A landscape with many valleys, sampled at points; each row gives a point and its height.
A ball rolls from a point to whichever of its 3 nearest points has the largest drop for the distance, and stops where none of them is lower. Distance is the straight distance between rows; heights are no part of it.
damur height 1.33: 3	9	59	-46	-25	68	-42	-32	0	-69	-8
ginir height 7.35: -11	-19	-26	-29	2	-25	-16	-8	-14	5	19
Biti height 1.42: 6	16	39	-39	-16	53	-33	-21	-6	-62	-7
Ros height 1.51: -2	6	-14	-32	-7	-1	-20	-11	-13	-23	11
vula height 5.72: 2	16	3	-21	-11	14	-17	-11	-12	-36	3
mam height 8.68: 4	28	15	-5	-15	27	-7	-5	-6	-38	-9
nogo height 0.44: -3	10	-13	5	-3	-8	7	4	0	-1	6
bovep height 5.07: 6	-67	-10	10	34	-39	24	19	31	81	-16
lol height 4.28: -3	-3	-17	0	3	-21	5	0	-1	12	10
Dubo height 8.50: -16	-26	-27	-71	-9	-18	-55	-18	-48	-14	29
biz height 3.48: 0	-41	-18	3	18	-34	16	10	20	53	7
baf height 0.62: 2	40	24	78	-1	26	41	26	6	5	-20
murof height 7.03: -11	-37	-21	-13	9	-38	5	1	1	34	12
defi height 4.96: 1	6	-4	43	4	-15	27	15	21	32	-2
murid height 7.77: 7	34	41	0	-16	59	-5	-6	-6	-55	-17
kosan height 3.89: 9	40	22	64	-8	29	31	19	1	-5	-20
kiguk height 2.50: -6	-2	-16	-40	-7	-8	-28	-13	-22	-22	10
zafu height 5.48: 9	-51	-2	37	34	-30	39	21	49	85	-20
kesa height 0.71: 2	-24	-11	30	17	-32	23	15	23	54	0
dode height 7.78: -5	-38	-27	-26	6	-36	-5	-1	-7	30	22
taket height 6.37: -4	-7	-20	-16	0	-23	-8	-5	-9	7	14
peb height 8.47: 3	29	8	17	-11	23	7	4	-6	-27	-8
ruvum height 5.26: 3	9	36	-60	-18	53	-52	-34	-15	-68	0
Migu height 1.47: 8	26	40	-15	-15	55	-11	-15	-5	-60	-10
kos height 3.10: 6	-36	-6	37	27	-33	31	18	35	67	-5
lok height 8.41: 8	24	18	-17	-9	27	-14	-9	-9	-45	-7
gagi height 6.20: 9	32	27	10	-14	43	3	2	-4	-45	-11
tise height 1.61: 3	37	19	57	-6	22	30	15	1	-5	-15
Ded height 3.57: -9	7	-6	-54	-11	8	-42	-23	-27	-41	13
Pef height 4.29: -3	-55	-15	3	23	-37	24	9	21	67	3
gagob height 4.38: -3	-8	-16	16	7	-26	19	9	13	29	5
Rimi height 4.78: 2	24	0	30	-3	6	20	11	3	-7	-7
ludib height 3.50: 0	-9	-11	28	10	-23	24	10	22	35	2
Fini height 3.99: 6	40	29	44	-6	34	24	14	-1	-21	-20
rubo height 5.88: 0	10	-3	53	4	-12	31	16	21	29	-8
rore height 4.01: -3	14	-5	31	-1	-5	21	10	9	9	-3
dur height 4.22: -2	9	8	-56	-14	22	-46	-21	-20	-51	4
Gegis height 4.95: 3	12	11	-41	-12	24	-35	-23	-19	-49	6
Mamat height 4.00: 2	-40	-6	25	23	-32	35	18	34	74	-7
Gire height 4.05: -11	-4	-12	-70	-11	4	-58	-25	-40	-38	18
tarod height 2.94: -1	9	-11	18	0	-14	13	6	6	10	4
ven height 3.19: -3	8	-7	-44	-4	5	-36	-16	-22	-38	8
gogom height 7.64: 2	-5	2	60	16	-20	38	19	34	51	-7
faku height 4.23: 3	17	-2	-30	-7	13	-30	-17	-18	-38	0
patap height 5.58: 5	27	6	59	-4	3	31	18	10	11	-11
Zulav height 4.83: 5	40	29	30	-12	43	10	7	-9	-33	-20
gani height 8.11: -12	-33	-32	-56	-1	-28	-37	-19	-39	3	30
gade height 7.10: 2	20	0	0	-11	8	-6	-3	-5	-25	1
vina height 3.43: -3	11	-9	-19	-6	0	-14	-9	-13	-25	10
Zisa height 5.22: -7	-44	-22	-10	18	-37	9	2	4	48	9
muvu height 8.53: 1	26	13	86	4	3	46	25	18	31	-17
Nofit height 4.86: 2	24	1	22	-6	0	12	9	2	-4	-1
Tefer height 5.05: -1	16	-9	-6	-6	-1	-9	-3	-8	-14	7
tugi height 4.74: -5	10	5	-66	-11	22	-57	-29	-26	-52	6
Loba height 7.86: -11	-41	-32	-46	0	-35	-18	-7	-23	17	27
Zur height 2.13: -4	-25	-16	19	14	-34	23	10	21	45	3
Kas height 5.81: 8	-72	-7	14	43	-30	33	19	42	84	-25

For each start below, name the point where the ball stops.
gagi: baf
rore: nogo
dode: kesa
gani: nogo
gade: Ros
patap: baf
kosan: baf
Nofit: nogo
vula: Ros
murid: damur

Call two points neighbours if one is among the 3 nearest of the other. Go from one point of each pair to the other, from neighbour to neighbour, staying as low as possible. Name the highest point that can't be avoided.
kesa / nogo: gagob
damur / Ros: ruvum
kesa / Ros: Tefer
